Points, in no order, along strands that fork, close into loops and pass close to each other.
In the rows, 128 means zero.
Points whose rows are less than 138 apart are linked; no others are. Some points are linked to none.
q527: [125 101 155 123  88 139 109 117  83 128 139 149 138 175 113 111 108 139
 133  78 105 119 124 124 110 126  92 135 133  82 173]
q53: [130 154 158  98 143 135 143 116 161 126 145 138 133 107 131 164 141 136
 100 141 126 165 128 116 135 136 133  96 140  96  65]
q100: [118 115 192 129  76  96 165 102 124 131 140 115  79 148  78 100 157 110
 118  44  97 185 188 144 125  89 142 152  91 151 122]
q376: [ 93 122 150 161 112 108 136 147  56 114  66 120 153 129 171 147 148 184
 161 143 120 140  70  97 144 207 127 116 209 178  89]
q562: [ 88  91 143 130  46 147  89  81  91 181 150 145 153 145 169  89 108 157
 146 143  92 142 161 141 132 131 115 104 124 132  87]
q43: [166 128 201 123 101  70 128 152 112 104  99 145 136 131 141  90 152 103
 100 117  79 143 161 138 161 167 128 121 124 214 110]
q471: [120 102 164 158 140 143 110 168  79 152 108 134 150 150 196 112 116 150
 178 121 117 125  76 127 130 182  98 140 171 200 148]
q535: [164 126 169 139 135 166 116 124 118 163 133 101 104 113 140 102 113 136
 188  65 158 145 132 152 144 115 151 122 112 161 151]
q383: [107  83 128 135  38 161 130  93 152 162 143 111  88 121  83 113  78 103
 121  83 158 132 142 149 106  59 139 157 107  77 145]
q329: [113 110 101 152 134 115 137 171 125 147  79  87 150 121 148 135 172 143
  93 171 161 116 101 152 115  96 173 120  90 168  86]
q127: [159 121 117 120 125 104 126 160  93  91  75 130 150 118 129 106 149  61
  83 165 116  91 127 132 182 121 132 150 101 169 152]
q833: [173 166 129 112 162  92 155 137 119  60 112 140 147  71 111 150 189 101
  88 192  91  78 137 142 196 137 166 110  87 169 121]
q226: [122 104 169 121  84 127 156 106 173 148 131 145 127 189  78 144 138 164
  90 111  90 146 147 173 112 117  92 112 137  38  63]
q465: [140 191  63 106 159 116 143 128 176  93 131 130 110 102 113 154 104 100
 129 174 150 111 116  85  96 134 133 159 122  95 149]
q512: [137 137  83 121 159 156 115  92 152 134 130 138 166 135 110 161 128 189
 132 140  94 132 149 146 113 147 125  69 146  45  89]
q286: [153 115 160  96 190 167  85 168 150 143 136 156 157 128 171 154 127 128
 157 125  96 149  82 114 185 184 119 125 145 115 160]
q155: [118 102  59 139 155 167 119  91 139 136 129 128 143 121 105 139 120 167
 117 127 121 152 149 158 108  90 157  85 118  45  82]
q649: [171 170 136 116 140  80 116  97 160  87 167 164  91  86 115 121  99  40
 131 119 111 153 192  76 151 121 107 152 151 150 146]
q772: [132 149  60 118 181 158 126 168 122 133  99 111 157 108 151 155 133 145
 122 190 154 118  87 122 139 143 162 113 126 102 116]
q511: [113  97 177 111  86  97 143 124 106 121 111 151 109 152  89 124 169 118
 100 112  97 126 132 165 160  93 125 164  51 125 152]
q638: [147 128 160 121 161  92 130 136 115  80  97 144 162  92 156 139 194 143
 106 164 109 121 134 121 198 158 160 108 119 187  92]
q423: [125 160 110 108 122  85 178 161 185 104 126 132 116 108  68 167 144 110
  82 177 139  88  91 152 102 127 130 118  48 119 127]
q204: [ 91  99 143 160 119 154 148 150  86 119  95 107 101 126 137 104 129  90
 130 123 177 134  76 108 106  92 125 183 131 180 154]
q813: [159 185 105 111 123 122 136 129 185 122 164 133  89 114 111 119  70  84
 148 136 160  97 136 107  90 130 111 157 121 119 164]
q815: [142 145  76 126 106 115 137 144 123  88  99 118 135  82 124 112 137  60
  80 189 136  57 122 117 154  98 144 136  90 153 133]
q919: [106 105 169 112  72 140 112  94 106 170 163 140 130 139 134  87 129 132
 149  81  85 165 190 133 154 124 121 116 123 137 120]
q94: [130 167  70 133 160 107 109 125 140 123 151 116 180 101 178 145 133 187
 118 191 117  82 165 107 109 166 164  82 168 170  84]
q522: [163 150 159 127 129  55 118 128 154  95 154 167 108 150 109 115 142  68
 108  96  86 151 182 125 141 132  97 148 138 154 140]
q452: [134 126  85 169 127  95 138 145 163 129  93 119 115 128 121 123 165 132
  78 147 151  97 135 157 108  68 151 137  81 145 101]
q439: [146 110 165 111  92  98 132 156  83 114  61 142 134 143 107 104 174 108
  89 136  78 106 119 161 182 120 131 147  82 143 146]
q450: [172 167  91 104 173 122 158 136 162  89 123 126 133  78 115 154 172 140
 108 170 113  61 137 151 177 117 159  93  74 120 125]
q553: [ 96 118 147  99 136 153 140 115  82  95 135 100 151  74 136 116 157  97
 133 141 156 156 119 107 175 128 169 100  99 167 109]
q480: [153 138 136 144 168 179 101 120 137 158 150 119 131 156 145 149  77 163
 188  94 133 133 104 136  63 170 106 105 192  93 130]
q904: [137 130 177 114 111 149 129 184  98 125  74 129 154 137 135 153 123 132
 126 127 130 129  69 106 136 190 107 147 200 110 144]
q249: [118 101 147 112 115 168 146 166  87 111 131 102 110 119 132 102  82  75
 133 103 184 126  76 116  88 114 136 153 141 148 160]
q99: [113 128 141 119 114  94 130 135 130 120 119 142 154 117 141 134 177 140
  87 168 104 111 148 148 170 133 142 101  99 164  79]
q223: [139 173 109 153 167 148 102  86 125 100 140 147 134  90 157 125 131 117
 182 141 123 118 126  75 140 162 113 127 176 159 149]
q743: [ 95 112 102 186 148 155 104  94  82 150 135 132 110 145 169  91 132 127
 172 104 132 152 137  94 117  89 104 161 185 171 144]
q426: [110  90 143  86 105 125 154 175  84 102 134 100 113 133 112 100 108  88
 111  92 164 131 104 137 115 111 145 129  78 136 166]
q417: [151 147 135  92 112 118 144 163 186 121 154 132 113 147  95 151  70 110
 123 146 164  93  94 132  72 140 114 163 115  77 185]
q948: [103 115 152 110 103 176 128  85 153 152 169 127 112 137  82 147  77 140
 137  95 139 146 115 140  93 115 108 108 131  40 117]
q913: [ 99  97 121 162 135 116 117 117  88 139 137 123  92 168 151  77 138 104
 136  76 124 187 173 100 131  75 123 169 149 165 155]
q770: [130  80  96 163  73 175 126  97 155 157 114 105 103 138  77 109  87 145
 125  96 156  94 135 190 100  54 139 151  85  64 145]
q422: [110  93 112 109 136 151 100 102 100 154 168 144 131 125 144  99 116 127
 151  85 103 172 182 121 168 108 141 112 123  96 143]
q539: [116 148 115 127 179 139 149  96  74  44 123 118 124  76 127 126 160 109
 145 111 165 144 124  87 176 135 150 106 118 148 152]
q312: [137  80 130 168  80 153 115 123 118 175  91  94 105 162 111  94 135 152
 135  92 149 102 122 180 115  63 145 168  68 128 153]
q491: [106  95 159 121  97 186 138 166  85 132 119  94 136 128 118 138  85 126
 135 134 179  99  42 140  64 143 126 133 133 107 165]
q42: [134 139  81 108 149 102 170 175 131  81 115  99 119  89 112 142 126  69
  87 168 158  90  89 130 135 114 152 123  56 133 141]
q899: [112 114 142 170 117 125  93 103  91 110 101 151 135 125 199  83 150 112
 139 155 115 153 144  88 172 113 129 165 184 220 106]
q39: [151 167 158 157 107  80 130 117 146 139 134 132 121 172 100 120 123 143
 129  96 123  97 136 126  76 156  78 114 151 135 131]
q456: [ 99  99 141 131  46 143 129 110 132 155 174 116  82 108 100 104  85  64
 139  92 168 141 143 108 103  82 136 159 126 139 149]
q646: [109  98 113 145 198 196 131 152  71  91 114 141 119 109 171 114 134 103
 159 140 158 167  83  86 167 128 134 159 183 161 159]
q880: [131 115 172 107 152 149  84 126 150 157 151 156 151 107 181 137 134 130
 153 135  96 172 121 118 191 165 134 115 126 145 106]
q666: [146 123 127 135 166 148 126 146 131 170 164 107  82 129 144 106  83 116
 184  69 178 151 138 149  90  90 138 159 132 161 177]
q314: [123 103 179 103  92 122 146 114 143 134 121 155 104 171 101 126 178 147
 101  95  73 157 158 168 156 113 117 134  97  77  91]
q24: [ 88  97 176 146  40 104 146 102 121 145 129 109  79 129  94  85 128  76
 115  76 129 167 170 122 109  78 141 174  91 181 154]
q992: [133 144 152 110 129 104 134 108 160 125 152 147 133 121 141 125 167 154
  96 135  82 152 183 138 157 126 139  95 128 134  53]
q7: [157 152 155 134 133 133 117 104 134 127 126 116 104 100 128 107 148 118
 144  93 141 126 144 134 156  99 150 129 118 162 127]
q343: [128 133  86 126 145 112 104 163 145 166 109 144 173 183 158 164 130 183
 108 165  95 130 126 126 121 191 102 120 186  88 113]
q29: [111 120 104 134 159 127 119 124 178 188 181 110  86 128 122 131 103 120
 171 102 174 173 150 142 121  70 148 152  93 138 176]
q631: [107 103 167  99 115  93 177 123 135 109 155 120  70 137  64 118 141 115
 129  48 148 164 161 160 117  81 144 129  68 104 150]
q747: [145 143 124 117 138  85 138 114 207 152 196 130  63 127 101 134  74  84
 156 113 174 142 150 129 105  85 120 184 103 125 190]
q826: [159 153 150 103 173 125 116 175 151 119 109 156 160 117 134 172 145 123
 135 155 105 120  80 119 178 192 117 135 122 113 155]
q183: [ 94 110 115 110  75 125 151 111 148 140 152 132 124 132  74 123 113 114
 111 133 122 102 133 171 118  96 108  98  63  87 140]
q708: [100 135 108 129 188 175 143 136  78  91 106 119 123 102 140 144 130 113
 153 124 170 157  78  85 139 140 126 119 155 118 154]
q213: [156 115 171 125 110  62 111 129 116 134 131 160 127 172 146  91 143 119
  98 107  64 135 185 138 151 140  99 146 136 170 127]
q103: [141 159 117 112 177 101 138 129 149  76 128 144 103 103 132 131 119  66
 114 143 144 149 133  82 149 126 130 159 144 136 145]
q769: [143 167 121 150 112 119 124  70 166 123 175 119  95 107 118 119 101  95
 130 109 137 129 190  83  93 105 118 117 169 125  83]
q292: [111 147  92 146 105 111 109 133 100 142  93 141 169 145 135 158 128 166
 130 171 109 111 109 102 133 201  85 116 208 115 121]
q23: [111 124 162 100 119  83 170 106 145  82 171 134  78 139  59 154 121  97
 109  71 149 159 131 123  96 109 104 130 105  79 137]
q278: [110 135  98 133 176 154 113 127 106 121  95 119 164 120 154 150 172 185
 136 140 125 143 104 118 160 139 161 102 138 102  97]
q214: [135 153  99 113 190 164 121 118 154 140 184 117 126 150 119 167  62 161
 178 116 143 138 105 118  56 162 104 115 145  76 177]
q636: [113 158  81 123 144 122 135 149 138 130 115 128 149 123 133 149 125 121
 113 179 151 105  99 111 100 147 116 130 128 136 136]
q157: [155 169  70 115 163 142 148 113 181 111 159 115 164  84 129 159 146 188
 115 183 108  56 164 160 132 127 169  83  87 125  82]
q486: [ 80 107 128 162  89 132  93 102  81 149  95 139 154 115 198 102 140 139
 138 178 115 128 111 102 151 130 123 140 167 182  85]
q977: [136 135 149 129 115 117 132 174 142 138  86 136 128 177 101 172 135 144
  91 112 141 130  97 124  97 149  90 165 195  80 135]
q385: [118 106 183 110 104 128 166  94 158 120 166 133  99 167  59 155 115 135
 113  83 131 152 129 136  94 116  85 120 123  28 120]
q736: [113 105 136 104 124 145 140 143  70 112 135  98 127  96 119  99 132  83
 142 121 149 127 100 131 157 120 146 102  53 157 155]
q620: [136 153  63 138 159 140  99 135 102 144 129 100 184 113 184 132  99 184
 148 166 116  84 134 131  89 194 147  68 188 149  97]
q307: [ 90 101 145 135 156 141 122 151 120 166 138 132 125 133 170 129 127  99
 154 153 157 159  74 115 136 101 121 168 114 176 161]
q501: [153 136 115 105 155 158 124 161 166 129 153 111 117 152 120 160  44 129
 154 139 168 100  74 129  59 137 121 168 160  68 210]
q372: [120 165  85 151 144  75 165 120 187  98 110 133 105 101  85 161 184 135
  87 159 142 102 134 136  97  90 133 130  90 127  98]
q776: [134 144  88 138 135 121 116 120 176 150 128 153 174 162 127 171 139 211
 105 174  71 114 166 153 136 170 113  87 167  69  58]
q347: [111 106 144 162 133 121 125 117  73 103 113 120 115 135 166  71 165 109
 134 112 136 170 156 106 150 111 148 145 131 226 129]
q156: [153 157 140 148 138 129 119 142 156 160 127 126 138 160 131 135 106 172
 157 112 138 102 111 139  75 187  97 116 159 132 145]
q76: [121  97 125 162  99 128  68 107  99 180 123 154 160 152 205  83 126 167
 161 146  75 129 159 121 164 131 114 130 154 162 100]
q3: [101  99 100 110 147 152 119 113  92 131 126 127 151 128 129 121 140 154
 134 111 127 139 127 145 138 108 140  93  92  84 122]
q279: [136 139 126 122 108 137 142 144 176 134  98 143 134 166  75 168 128 154
  77 143 125 122 111 154 112 130 104 140 153  42 101]
q268: [158 134 151 112 146 141 121 186 115 131  60 130 165 132 135 173 160 177
 134 134 112 132  83 125 177 211 123 119 175 102 120]
q302: [155 156 127 167 116 108 122  82 140 147 153 114 116 164 130 111 109 144
 130  90 120 123 182 104  72 132 109  94 184 123  89]
q468: [125 108  82 142 124 145  92 122  60 163 119 106 184 132 175 112  97 183
 166 140 107 100 126 162 100 168 138  73 143 138  98]
q451: [163 186  63 143 150 138 123 117 183 140 136 112 174  99 142 159 127 190
 118 213 119  59 142 127 101 159 149  94 134 130  87]

A tip is a point with one link. Name the tips that can be reached along the links from each point below, in the order of the rows.
q833 -> q53, q468
q772 -> q43, q743, q7, q769, q292
q904 -> q329, q948, q312, q880
q553 -> q491, q646, q307

A fork is a point with three links, a tip a point with one. Leave the first point through the second and follow the links. Name the first fork or tip that comes.
q94 / q451 -> q53
q743 / q913 -> q3
q329 / q452 -> q226
q769 / q302 -> q813
q226 / q314 -> q329
